Each row is a point on a landscape with many peaks, with its height.
A climber steps from a point to the highest of its 2 nearest points, and stops where none of them is higher. Distance is the straight distance between rows; heights are no part of it.
<975>: [117 111 126 118 118  76 137 139 132 122  82  94 173  71  79 148 131 176
 135 191]  height 140
<2109>: [106  81 115 119 121 160 145 173  95 126  99 147 165 110  77 131  96 143
 141 142]  height 401
<1541>: [157 176 163 153 117  90 139  82 113 126 107 100 143 128 126 159 131  98
 159 169]  height 305
<862>: [167 138 133 163 100 145 160 135 114 186 140 129 168 148 126 160 122 136
 161 171]  height 380
<1889>: [107  84 119 154  93 156 148 184  92 149 106 132 175 118 120 129  79 153
 153 146]  height 382
<1613>: [198 110 164 105 167 118  91  96 126 126 108 199 157 156 116 147 154 139
 117 155]  height 427
<1986>: [123 113 125  98 136  92 145 154 168 119 108 110 145  67  84 160 136 180
 120 175]  height 125
<1788>: [117 150 157 132 152 140 141 109 125  94 167  91 100 147 141 115 101  87
 110 110]  height 514
<1617>: [157 150 152 118 141  95 177 139  79 114 119  78 157 131  98 128 137 157
 203 164]  height 225
<646>: [178 153 136 114 156 126 109  97 134 133 126 183  99 178 138 136 141  97
 140 120]  height 512
<221>: [ 79 113 145 126 121 144 113 124 161 191 133 134 128 146  85  93 158  95
  97 157]  height 320
<2580>: [128 155 142 106 132 125 126 103 116 122  74 127  76 126 157 114 132 158
 145  87]  height 130
<1601>: [142  84 146 120 146 181  93 128 124 123 132 184 157 173 155 100 118 115
  85 103]  height 370
<1431>: [111  96 136  85 151 106 110 109  89  75  98  86 111 110 123  91  96 191
 116 123]  height 718
<1039>: [114 162 113 176  97 119 106 124 154 167 138 168 124 129 180 166 148  97
 122  88]  height 288
<264>: [161 124 169 144 177 111 151 127  75  49 158  94 152 135 133 122 110 143
 139 116]  height 428
<808>: [160 125 131 103 166 112  98  72 142  95 130 137 127 124  91 144 145 129
  84 156]  height 411
<1170>: [100  86  69 173 121 126 124 145  67  91  77 115 168 100 106 129  96 184
 141 115]  height 434
<136>: [ 91  93 107 111 101 130 116 130 102 118  77 102  98 108 117  92  67 151
 122 111]  height 722
<2195>: [181 133 108 102 163  83 158 139  98  44 147  57 167 120 126 118 127 176
 171 139]  height 56
<2285>: [101 109 183 125 137 161 112 143 128 112 136 188 107 119 134 130 142  66
 157 111]  height 657
<805>: [119 126 175  98 125 113 135 147 163 133 140 130 128 131 159 127  74  74
 121 147]  height 14
<2478>: [148 175 120 120 157 115 166 125 115  89 123  83 168 123 128 142 146 149
 116 109]  height 389
<2396>: [126  95 156 155 146 167 115 136 145 145 195 152  88 152 103 123 137 108
 126 160]  height 538
<948>: [117 112 142 136 116 156  97 107 122 128 135 161  64 146 136 116  93  67
 153 129]  height 227
<1457>: [125 124 132 147 128 130 103 117 156 167 124 154  95 135 133 121 165 151
 125 141]  height 121
<1094>: [147 155  77 126 105 105 183 149 100 119 131  49 164 152 153 118  77 131
 154 137]  height 118
<358>: [144 168 123  66 156  81 156 109  86  64  94  72 129 131 130 110 118 153
 157 105]  height 104
<1242>: [128 114 138 140  96 120 124 114 116 151  90  99 118 120 121 120  99 154
 150 177]  height 80
<742>: [123 143 140 135 103 105 127 125 142 152  85 130 115 104 133 146 116 127
 146 143]  height 66
<1470>: [139 140 112  92 105  94 115 138 192 185  93 148 127 135 164 111 123 123
  89 117]  height 511
<465>: [ 69 143 148 140  96 143 103 161 146 164 134 194  92 129 160 117 185  60
 170  90]  height 341
<1511>: [126 148 112 171 120 135 159 140 102  94 156 103 171 128 137 171  71  79
 126 123]  height 202
<1513>: [132 154  89 177  96 146 156 123 122 157 143 101 117 126 110 164 108 112
 134 146]  height 544
<2064>: [137 124 132  91 138  93 155 166 118  80 132  91 164 131 174 119  56 128
 131 123]  height 30
<350>: [ 75  86  98 138  94 168  89 156 179 121 152 181  88 105 137 113 134  49
  98 101]  height 723
<1396>: [147 156 139 114 141 114 157 119 134  94 166  54 120 145 161 108  87 112
 113 136]  height 473
<1994>: [134 109 110 133 133  86 143 157 112  82 115 104 173  96 111 158  80 144
 151 165]  height 648
<1925>: [ 97 156 107 150 140 138  80 102 140 140 137 159  55 165 130  97 183 104
 117  87]  height 165
<2315>: [188 108  97 112 139 123 133 116 133  95 151  59 180 135 125 109 108 170
  95 179]  height 170
<1264>: [146 158 110 140 143 101  92  75 171 103 126 117  92 125 162 134 147 124
  80 112]  height 228
<1119>: [102  91  96 164 138 109 119 120  54  84  90  73 163 125 104  98 122 202
 150 133]  height 405
<115>: [121 160 134 144 143  96  66 154 162 147 178 188 120 180 200 104 196 121
 116  91]  height 391
<442>: [133 132 106 105 125 119 161 156 158 146 114  77 167 111 127 107 140 189
  82 133]  height 477
<1815>: [138 122 176 118 175 146 118 122 102  92 108 167 116 126 126 127 159 157
 129  85]  height 221
<1326>: [152 118 144  81 150 107 119 115 163 128 136 119  72  98  86 139 153 169
 139 183]  height 399
<1381>: [131 139 149 157 106 112  76 106 146 175 116 198 139 163 135 145 138  53
 141 159]  height 179
<2210>: [110 168 124 103 131  94 166 118 125 103 132  43 133 132 122 110  97  99
 115 127]  height 435
<1270>: [135 133 124 132 154 155 150 136 131 102 161 120  64 119 109 145 122 139
 143 119]  height 394
<2223>: [101 101 106 114 126 123  77  68 147 142  90 147 122 129  84 103 131 113
  52 124]  height 497
<1196>: [108 131 167 176 133 130 119 110 114 116 119 122 142 111 137 141 144 135
 121 127]  height 460
<304>: [ 88 122 133 126 135 117 148 154 170 134 125  96 111  70  92 140 147 167
 112 148]  height 141
<362>: [179 119 116 119 138 134 144 149 161 120 164 111 135 131 160 145  90 146
 105 154]  height 628
<2273>: [136 102 167 101 157 101 155 168  87  85 134  85 141 130 142  97  98 176
 175 138]  height 515
<1031>: [102 105 122 191  85 194 113 152 124 151 180 194 166 122 165 176 148  79
 124  92]  height 548
<2428>: [ 40 112 123 135  95 147 160 163 134 131 109  93 107  73  90 102 127 120
 113  92]  height 174
<1516>: [179 111 133 157 148 143 113 133 147 118 161 161 101 129 166 146 140 177
 122 122]  height 469
<482>: [170 156 121 126 134 128 119 124 151 161 159 171 108 188 153 137 123  76
 137 138]  height 555
<982>: [214 120 152 122 139 113 110 126 161 142 132 162 156 137 171 150 148 169
 128 168]  height 520
<2044>: [ 99 110 106 132  69 153 140 152 103 164  58 159 151 108 102 134  87  93
 153 115]  height 607
<899>: [160 118 112  72 135 112 147 158 159 142 108 136 130  92  98 155 119 175
 137 170]  height 111
<920>: [165 123  92  86 170 143 110  99 153 118 137 141 107 148 108 121 145 155
  76 129]  height 397
<318>: [173 101 136 136 147 154 146 157  93 108 134 141 142 137 144 134  97 178
 146 122]  height 533
<2431>: [ 88 147 148 156 113 120 116 131 163 130 130 124  79 101 197 123 131 125
 124  78]  height 610
<787>: [107 107 168 135 132 141 110 109 112  95 143 129  72 119 120 123  77  83
 146 139]  height 242
<1172>: [143  68 141  90 164 105 114 118  64  52 123  99 134 131 129  86  84 198
 136 132]  height 671
<2433>: [137 106 118  45 143  96 148 124  70 107 115 111 132 130  63 122  77 151
 176 171]  height 452
<2381>: [ 83 114 109 139 119 142 106 132 172 134 142 162 115 105  96 138 134  65
  84 127]  height 678
<549>: [153 106 125 136 161 158 109 119 136 114 137 140 109 139 152 119 134 172
  91 112]  height 433
<989>: [175 141  97  19 132  76 121  69 112  95  91  87 170 121  99 108 117 157
 112 163]  height 634
<1861>: [ 96 108 114 110  98  94 127 135 100 115  69 102 136 108 120 113  54 121
 146 135]  height 680
<1360>: [ 61 119 112 119 102 131 156 174  95 103  74 120 152  86 108 118 104 119
 151  78]  height 524
<60>: [135 111 148 145 123 134  96 118 150 161 132 157 169 151 137 133 119  93
  90 162]  height 153
<232>: [140 138 182 118 165 137 152 140 128 144 138 135 179 145 110 132 167 133
 118 143]  height 451
<201>: [128 127 176  95 186 108 153 120 114  58 167  79 125 122 107 113 124 136
 116 130]  height 470
<445>: [ 65 108 166 126 112 141 118 122 134 158 126 104 138 131 104  84 119  84
  93 147]  height 346
<1878>: [167 152 203 138 160  86 161 109  78  72 159  67 151 142 133 115 128 114
 160 147]  height 384
<1975>: [ 93 161  99 170 102 124 102  87 137 129  78 152 110 113 128 138 149  82
  97  71]  height 260
<430>: [ 99 133  94 142 131 155 122 132 159 131 153 135  28 106 111 132 135 121
 128 102]  height 357
<1345>: [ 79 150 148  92 142 115 169 128 107 115 118  70 150 133  91  98 120  99
 117 120]  height 404
<200>: [104  84 120  34 147 103 133 139  58  90  97 151 138 106  67 125  77 157
 175 137]  height 432
<1341>: [126 108 133  80 136 175 107 147 119 133  91 212  80 136 134 115 137 122
 158  78]  height 265
<375>: [ 91  86 108  79 130 122 106 115 104  92  89 101 102 107 128  76  75 171
  91  92]  height 762
<311>: [155 153 146 152 145 176 146 144 107 156 181 175 116 179 156 138 159 111
 155  89]  height 409
<2282>: [106 120 160  73 127 105 149 168 139 108 127 107 145 117 151 117  56  93
 122 129]  height 22
<822>: [ 99  95 116 169  85 166  61 109 123 151 127 198 107 163 134 105 133  40
 133 131]  height 201
<1314>: [130 117 152 176 115 180 153 141  97 138 192 114 112 154 161 128  88 117
 145 120]  height 244
<1333>: [139 173 105 125 120 109 157 147 188 147 153 103 123 109 168 149 133 126
  96 106]  height 407
<55>: [216 128 126 104 135 115 139  97 108  90 145  70 122 128  99 122 119 155
 171 189]  height 545
<763>: [197 158 137 100 164 100  89  60 139 114 125 153 111 175 134 130 158  99
 115 140]  height 472
<1290>: [123  90 135 130 154  69 140 147  71  70 132  58 162 139 139  85  98 171
 184 150]  height 566
<541>: [163 103 154 120 140 150 148 174 143 123 164 138 142 132 171 135  87 158
 125 137]  height 578
<1661>: [217 118 167 135 122 104 118 123 158 123 149 110 160 105 180 141 155 193
 142 182]  height 602
<2557>: [ 80 165 112 184  84 124 110 139 161 171 160 185 141 115 160 178 176  55
 128  85]  height 307
<13>: [ 99  98  82 179  68 166 112 151 153 191 129 170 129 118 138 129 136 126
  98 105]  height 615
<2477>: [ 78 113 115  99 125 164  86 122 140 131 104 193  98 129  97  98 172  70
 103  82]  height 480
<1339>: [ 90 149 107 175 115 125 156 129 149 141 144  86 150  96  94 152 139 122
  85 130]  height 205
<1298>: [174 104 145 140 162 143  76 106 134 121 134 209 157 170 142 136 145 110
  95 128]  height 396
<1716>: [117 160 103 135 131 130 104 102 145 143  97 146  61 132 149 110 162 146
 121  74]  height 146
<583>: [141 156 139  83 158 108 140  95  82  73  87 102  87 122 126 118 116 158
 158  94]  height 115
<1001>: [113 131  89 116 120 132  98  88 153 176 108 137  97 164  94  86 148 106
  75 121]  height 467
<618>: [130 101 118 140  90 153 153 173 118 186  98 144 191 138 135 127  94 149
 129 142]  height 362
<461>: [143 186 130 140 105 114 180 129 106 137 133  73 154 146 172 135 109 119
 151 112]  height 101
<2591>: [141 134 139 139 105  95  90  97 162 166 105 165 148 150 139 148 106  66
 104 173]  height 167
<2115>: [121 147 122 184 113 162 141 125 121 123 176 139 121 131 136 173  93  56
 137 116]  height 554
<1065>: [ 97 159 138 155 136 170 138 108 101 134 127 129 123 151 140 118 159 105
 118  67]  height 193
<2502>: [172  96 140 150 149 164 102 148 134 147 176 190  82 161 154 124 144 157
 142 127]  height 523
<199>: [179  99  84 137 150 142 145 148  73  88 110 127 161 131 117 137  99 199
 155 128]  height 495
<2287>: [146 128 186 135 155 118 121 114 159 149 148 131 166 135 115 136 185 147
 104 178]  height 408
<1018>: [ 93 125 146  94 144 143 146 152 129 118 109 141 111 102 101 130 125 126
 136 106]  height 496
<1102>: [174 120  80 138 128 117 162 147 116  99 160  63 193 135 125 133  96 157
 126 179]  height 150
<843>: [148 110 148 172 131 143 108 103 141 143 166  93  77 128 140 111 159 190
 124 163]  height 275
<308>: [ 96 135 138 165  92 142  74 103 118 161 104 201 121 161 124 124 157  28
 149 127]  height 192
<1312>: [196 112 112 130 133 135 110  90 163 128 155  90 155 147 138 115 139 163
  76 181]  height 197
<66>: [152 109 166  53 176 117 132 125 134 100 146 147  98 113  91 137 124 153
 129 151]  height 440
<1426>: [ 95 147 184 147 146  89 135  98 101  70 120  76 119  94 100 141 119 108
 150 153]  height 283
<1436>: [ 81 116  94 149  66 173 124 141 144 173 107 164 130 130 134  96 147  76
  97  71]  height 576
<52>: [111 153 133 168 138 159 102  90 116 126 138 150  86 159 139 114 156  94
 120  85]  height 180
<2474>: [139 131 132  70 154 141 111 105 125 135 114 169  61 143  91 122 137 124
 143 124]  height 294
<1304>: [125 160 147 152 132 139 159 154 147 148 162 168 163 119 124 194 141  76
 140 128]  height 527
<529>: [104 143 166 113 172 140 120 115 145 107 152 126 106 142 133 110 152 108
  98  99]  height 560
<1574>: [157 150 138  85 170  99  83  54 150 113 129 139 122 161 111 118 168 107
  79 148]  height 439
<1421>: [153 184 129 165 147 132 144 107 143 141 173 116 153 142 159 158 213 153
 106 103]  height 316
<1631>: [ 67 110 113 134 111 112 146 151 146 126 114  70 106  66  90 115 115 167
 107 133]  height 157
<281>: [144  78 103 169 134 193 100 155 142 151 168 202 119 144 124 141 138 137
 119 129]  height 586
<345>: [ 85 140 110 158 123 166 125 121 144 140 154 154 109 130  76 147 138  45
 116 127]  height 638
<123>: [ 92  96 117 146  84 175 116 165 142 136 114 159 136 101 197 111 114 126
 100  62]  height 684
<99>: [164 138 157 179 111 149 160 126 110 152 202  93 126 164 179 136 118 137
 144 138]  height 270
<556>: [141 161 127 174  87 127 115 102 119 187 121 127  79 147 187 135 149 158
 171 118]  height 553
<2227>: [112 109 202 110 175 120 121 116 134  86 157 103 116 118 121 110 131 130
 101 139]  height 510
<1440>: [ 83 153 124 190 120 130 130 107 160 132 167  95 134 108 125 146 148  92
  71 124]  height 223
<1205>: [ 89 118  94  94 123 154  96 102 146 154 115 171  93 152  70  90 146  64
  81  98]  height 461
<1591>: [ 93 107 129 106 128 165 129 139 120 148  98 143 125 126  90 105 134 126
 107 108]  height 525
<581>: [120 161 137 166 128 128 125  97 151 170 145 100 159 149 167 115 202 157
  72 108]  height 276
<885>: [ 77 128 127 151 101 153 151 149  52 112  81 114 144 124 124 109 101 108
 182  85]  height 552
<466>: [107 121 105 108 126  78 150 130 108 125  89  66 184 103  60 116 138 170
 135 178]  height 156
<1203>: [115 134 133 159 136 146 126  97 131 120 149  75 130 153 157  93 133 145
  70 117]  height 224
<1487>: [119 107 157  97 171 179 141 172 151 135 177 173 107 140 114 122 150 120
 125 111]  height 647
<1709>: [105 166  96 182 110 147 140 120 148 160 169 135 101 132 109 167 142  63
 130 125]  height 596
<2104>: [172 182 113 132 161 129 170 123 143 101 155  97 151 116 134 165 177 161
 112 110]  height 359
<2231>: [ 90 114 142 165  94 146 106 129 132 127 111 129 106 105 208 114 103 133
 114  77]  height 651
<2519>: [208 140 160 124 117 105 117 105 160 116 139  70 113  94 155 120 167 187
 161 185]  height 730
<1936>: [116 114 109  83 127 105 109  72 102 109  92 117 121 117  64 129  87 118
 103 155]  height 547
<1000>: [115 147 110 110 120  98  87 137 186 162 116 178  99 148 165 107 153 103
 104  99]  height 471
<1729>: [123 125 104 141 105 150 151 142 115 147 121 125 119 127  89 153  74  91
 153 160]  height 505
<1765>: [193 134  95 110 116 127 142 125 143 130 126  93 160 153 173 124  83 143
 101 148]  height 691
<2355>: [154 101  99  64 134 106 103  75  91  92  95 135 110 113  82 138  68 145
 122 155]  height 570
<1274>: [143 132  85  44 164  62 146 109  65  54 101  73 157 139 113  95 112 174
 173 112]  height 92
<435>: [154 145  87 103  81 105 148 140 176 181  83 121 136 130 163 109  98 134
  88 104]  height 546
<1907>: [185 129 116  96 183  79 159 124  61  30 141  87 141 130 102 128 124 164
 184 123]  height 69
<2046>: [ 90  78  83 151  98 197  91 166 155 138 163 199  93 121 129 113 157  78
 114 107]  height 687
<2568>: [100  91 114  76 135 129 141 163  84 105  82 157 148  98  73 138  85 146
 161 123]  height 418
<56>: [112  95 100 146  87 171 128 162 145 164 105 160 128 114 153 116 107 144
 105  92]  height 653
<229>: [184 150 152 172 115 121 153 104 109 111 179  66 135 147 172 137 100 126
 150 157]  height 301
<848>: [ 67 142 159 180 115 108  80 110 162 149 147 130  95 122 184 110 177 118
 103  99]  height 551
<533>: [ 84  84 134  97 117 181 105 140 120 118  89 190 126 100  96 122 141  90
 123 101]  height 500
<367>: [ 59 133 112 163  97 130 143 139 150 133 105 119 126  70  82 144 141 102
  92 103]  height 187
<829>: [138 150 128 156 109 125  98 120 142 190 164 161 121 197 172 110 147  81
 131 141]  height 611
<411>: [150 157 114 145 153 113  89 146 167 139 172 187  92 160 190 132 187 150
 125  90]  height 348
<2584>: [ 99 134 120 152 128 126 177 173 105 112 130  91 136  89 124 145 121 171
 159 115]  height 464
<1284>: [140 126 121 126 128 107 163 169 123 106 129 127 167  99 103 184  76 113
 160 165]  height 606
<2625>: [181 120  88 149 120 143 119 122 177 179 159 126 157 152 138 134 160 164
  78 170]  height 231
<1191>: [134 156  75 150 142 124 103 159 180 157 200 174 104 154 167 139 192 148
 103  96]  height 311
<1783>: [140 172 154 128 132 107 141 113 149 145 122 119 162 144 168 139 144 105
 108 120]  height 10
<2081>: [ 92 140 168 150 133 123 125 109 114  96 126 118  84  97  96 150 106  80
 155 141]  height 258
<1919>: [121 106 116  98 151 150 101 114 140 126 136 175  52 122  74 140 124 114
 135 139]  height 310
<923>: [116  57 102  99 163  65 122 142  62  62 119  82 155 133 124  80  89 191
 185 144]  height 617
<239>: [103 103  97  84 124 122 143 141 133 130  88 115 172 111  86 105  99 141
  64 114]  height 540
<1117>: [ 71 142  88 144 119  99 168 170 104  94  95  90 150  81  99 144 108 136
 159 100]  height 498
<1014>: [196 117  96  38 130  97 105  62 113  98  92 116 122 120 101 127 103 162
 122 169]  height 598
<537>: [ 58 154 123 148  73 130 113 162 173 165 137 188 112 109 148 142 180  31
 149  85]  height 324
<2322>: [121 115 151 160 126 153 131 114 134 148 161  73 110 147 152  89 144 169
 104 146]  height 238
<343>: [200 180  93  98 124 115 144 129 176 167 118 138 115 138 150 152 174 159
 145 134]  height 76
<2563>: [114 114  93 195  66 174 124 145 125 188 146 167 163 125 153 171 123 120
 116 104]  height 579
<2093>: [100 100 189 124 151 166 101 124  97  90  91 180 114 109 136 113 154 138
 143  79]  height 233
<1650>: [131 161 149 121 146  90 154 109 110  84 130  66 105  95  90 145 132 134
 175 165]  height 313
<2331>: [ 78 142 137 138 105  76  92 124 201 182 116 142  98 109 116 120 172 103
 109 149]  height 298
<1474>: [198 183 114 115 108 117 131  98 166 161 126  83 124 133 160 119 194 172
 152 152]  height 52
<1678>: [128 150 138 161 139 109 141 108 116  96 119  84 157 108 125 145 147 157
 116 135]  height 423
<2351>: [150 155 191 121 134  91 136 134 157 126 147 129 139 136 178 147 108  84
 138 149]  height 4
<740>: [129 164 150 144 117 160 142 147 115 173 136 175 128 157 178 145 154 115
 161  72]  height 381
<1795>: [170 123 153 187 103 143 141 131 114 180 162 136 137 136 147 166 142 163
 170 172]  height 417
<131>: [ 93 106 134  98 138 114  87  66 110 102  77 143 132 105  78 123 120 118
  82 132]  height 522
<563>: [173 146 129  87 138 115 136 141 164 166 110 157 110 127 121 151 143 151
 153 159]  height 95
<1803>: [143 156 154 151 123 100 178 151  88 123 130  90 147 114 108 162 119 133
 210 167]  height 250
<1175>: [199 164 170 132 135  95 147  92 112  97 139  91 135 141 149 145 114 105
 157 159]  height 339
<1105>: [131 157 106 124 118 108 174 159 168 140 130  92 165 104 149 144 130 149
  92 116]  height 438
<317>: [104  96 175 142 153 182 135 168 149 142 203 148 112 140 127 112 150 121
 121 128]  height 594
<2508>: [124  87 116 128 126  77 125 140  91 101  95 101 199 123 107 126  82 150
 152 175]  height 702
<2058>: [112 150 155 111 146 154 168 158 132 160 132 157 169 142  92 147 154  85
 132 122]  height 490
<910>: [134 126 130  38 155  83 130 102 106  92  96 115 172 114  88 123 116 150
 101 138]  height 595
<1319>: [118 163  90 164 121 121 104  76 146 124 109 122 110 130 139 128 148 110
  68  85]  height 245
<2068>: [204 121 161 120 159 108  88 115 157 149 131 199 147 162 145 137 176 156
 128 159]  height 465
<1866>: [127 138 137 141 114 167 159 150 106 163 138 154 114 142 107 151 106  80
 179 134]  height 474
<2301>: [169 141 133 187  95 137 114 117 123 199 164 157  86 158 166 156 156 156
 188 147]  height 481
<577>: [108 127 114 157 129 160 160 161 125 118 151 119  90  94 102 157 112 145
 152 122]  height 425
<332>: [117 104 104  37 132  84 135 122 119 109 105 106 178 119  95 106  72 136
  75 139]  height 567
<592>: [166 144  78 111 112 117 144 115 133 126  92  82 162 144 157 108 103 161
  88 108]  height 633
<1868>: [147 133 155 138 139 171 142 148 117 156 163 182  86 157 118 142 131  92
 183 123]  height 444
<293>: [130 122 145  81 160 130 143 129 108  95 126 132 123 121  83 138 103 121
 136 135]  height 468
<1220>: [110 158  88 179  95 134  94 109 140 127 102 183 108 114 165 162 147  86
 111  59]  height 271
<1235>: [138 106 148 150 134 127 111  97 127 121 121  82  81 105 104 110 154 201
 137 175]  height 321
<314>: [116 135 193 105 166 127 104 120 138 104 143 167  77 139 146 118 149  89
 141  99]  height 608
<1138>: [149 128 170  94 145  81 130 109 134  89 131  75  93  86 105 128 141 173
 162 181]  height 352
<1089>: [103 102 153  92 150 190 126 171 143 108 159 199 102 120 119 130 152  69
 140  93]  height 697
<273>: [156 126 112 124 108 125 162 149 110 163 103 114 197 142 108 138 103 144
 144 178]  height 345
<1610>: [144 110  78 193 121 159 140 139  71  99 116 125 154 115 117 163 107 188
 145 116]  height 462
<1832>: [107  99 117 128  98 162  87 113 134 165 108 171  82 152 120  99 108  83
 130 133]  height 214
<574>: [141 160 137 153 135 134 134 118 143 152 152 140 104 139 129 153 165 127
 143 132]  height 100
<521>: [ 70 124 193 191 104 126  88 106 132 139 116 132 127 100 162 127 159 121
 127 123]  height 499
<2051>: [ 97 116  87 102 135 144 116 113 154 114 136 130  49  96  69 132 113 112
  94 122]  height 331
<1987>: [ 90 148 143 140  98 170 127 150 120 165 111 192 118 132 149 134 173  75
 174  78]  height 358
<2596>: [121 102 128 148 141 120 128 109  82 100 107  66 127 105  82 108 143 204
 144 163]  height 367
<1859>: [107 184 133 164 123 118 143 114 145 142 132 117 101 106 138 163 169 115
 138 104]  height 84
<2593>: [137 165 151 172  97  91 159 117 108 134 119  84 147 110 132 169 108 112
 185 180]  height 277
<1211>: [152 178 109 111 151 116 154 138 177 114 142 127 101 108 160 160 156 144
 115  93]  height 376
<1520>: [ 92 117  98 115  99 181 144 141 114 170  80 153 145 138  92  96 140 102
 104  76]  height 550
<87>: [108  99 167 132 118 181 105 145  89 100  80 183 129 112 175 114 131 126
 153  66]  height 241
<1507>: [ 89 121 159 141 123  95  88 122 185 147 126 151  99  92 122 145 149 104
 115 167]  height 326
<1877>: [131 159 129 185  86 134 108  98 125 204 171 127 127 191 193 125 159 114
 132 116]  height 692
<1971>: [110 132 127 140  87 162 150 152  80 135  81 143 125 127 143 131  80  97
 180  96]  height 577
<827>: [160 133  51 126 123  80 171 158 112  87 144  45 200 136 141 129  83 139
 150 155]  height 133
<2616>: [136 135  72 139 129 144 115 156 180 176 163 179 142 159 146 125 165 129
  75  98]  height 278
<717>: [196 140 121 123 118 108 138 113 131 111 128  74 126 114 136 133 119 170
 162 179]  height 609
<1444>: [130 165 117 196  77 134 119  98 107 193 166 128  99 159 195 157 143 122
 155  96]  height 622
<363>: [112 104  89  78 129 108 151 152 148 130 102  85 173 104  85 101 126 182
  68 134]  height 513
<932>: [159 110 104  72 173  77 146 123  40  56 111 113 159 148  91 114  98 156
 189 124]  height 81
<1941>: [113 109 192 162 144 112  99 130 168 139 144 164 141 100 124 156 172 135
 114 165]  height 361
<1385>: [124 146  99  94 102 109 156 146 130 140  70  93 137 117 154 100  98 158
 107  87]  height 588
<2028>: [117  75  91 148 128 177  75 162 154 154 156 216  82 139 110 118 161 133
 127 129]  height 632
<186>: [113 122 131  45 139 158 128 124 101 143  82 183  87 135  88 116 127 111
 153  98]  height 279
<1611>: [180  92 137  95 147  95 141 121  74  80 143  88 132 131  84 119  85 156
 177 195]  height 489
<14>: [134 127 115 150 124 185 158 149 115 128 178 116 139 161 158 126  81  97
 109 102]  height 230
<2492>: [149 123 115  94 137  66 163 146  87 100 117  54 166 118  88 115 137 170
 220 187]  height 198
<2278>: [122 117  87  73 136  71 166 142  86 120 108  62 177 126  55 106 126 167
 180 186]  height 177
<748>: [151 171 153 127 109  97 134  96 149 156 111  78 147 135 164 116 165 147
 126 155]  height 27
<762>: [154 110  80 143 131 149 117 148 182 161 154 158 138 139 137 139 147 159
  74 133]  height 257
<1584>: [179 125 111  91 165 114 165 158 120  61 154  79 152 131 159 124  91 172
 128 124]  height 41
<516>: [ 95 136 140 170 126 145 115 109 154 155 163 104 151 147 148 104 156 120
  59 117]  height 246
<433>: [ 89 127 150  93 123  93 112 129 189 193 117 130 115 124  91 101 160 105
  96 164]  height 293
<166>: [132 137 145 133 138 125 141 147 146 114 133 154 166 104 107 186 107  86
 120 148]  height 564
<2008>: [ 97 167 118 151 100 116 150 128 148 166  87 113 125  98 133 138 152 141
 120  93]  height 68
<2300>: [114 119 135 120 119 155  94 138 128 132  73 202  94 115 171 121 140 130
 148  64]  height 253
<790>: [105 105 151 117 143 135  99 137 175 160 184 152  93 150 101 110 144  87
 111 171]  height 488
<767>: [120 152 149 131 171 180 151 133  89  99 123 147 126 139 116 131 162 135
 130  62]  height 207
<128>: [145 149 116 152 139 153 168 136  95  99 169  89 170 162 145 132  85 103
 111 113]  height 216
<2352>: [123  64  90  92 152  73 122 153  77  80 100 125 213 130 106 123  68 156
 154 161]  height 654
<513>: [128 123  82 109  93 117 137 128  96 135  54 130 147 123  99 127  62 116
 135 126]  height 644
<1871>: [ 86 144 117 143 115 120  71 162 168 155 153 191  99 153 188  98 185 107
 113  75]  height 431
<1471>: [ 88 131 175 122 136 120 147 130 127 133 126  79 156 130 115 105 125 115
 106 147]  height 375
<203>: [150 113 134 117 113 132 108 110 140 176  94 123 118 147 139 104 133 172
 124 164]  height 99
<1237>: [142  79 128 111 120 163 108 139 127 141 103 163 157 153 158 108  81 133
  93 124]  height 351
<1980>: [104 120 124 188  99 195 140 152 115 122 184 159 153 120 144 171 117  66
 124  93]  height 528

Call two points neighbours if one is among the 2 nearest of the other. Go from one point of each pair to the other, from neighbour to neighbour, staying as high as possible. Name the lowest point that can't be avoided.
<1175>, <1877> | <1511>
<123>, <1877> | <920>
<123>, <989> | <1205>
<350>, <2519> | <1237>
<1765>, <2519> | <1203>
<123>, <350> | <1980>

For each start below, name every point that the climber comes to, in order.
<221> | <445> <1471> <1345> <2210> <1396> <1788> <529> <314> <2285> <1089>
<1941> | <2287> <232> <2058> <1304> <166> <1284> <1994> <2508>
<932> | <1274> <358> <583> <2580> <1716> <1925> <52> <1065> <767> <1815> <2093> <87> <2300> <1341> <186> <2474> <1919> <2051> <430> <1270> <577> <2584> <1117> <1360> <885> <1971> <2044> <513> <1861> <136> <375>
<563> | <899> <1986> <975> <466> <2278> <2492> <1617> <1803> <2593> <1541> <1175>
<1220> | <1039> <2557> <537> <465> <1987> <740> <311> <1868> <1866> <1729> <1513> <1709> <345> <2381> <350>
<1235> | <2596> <1119> <1170> <1610> <199> <318> <541> <362> <1765>
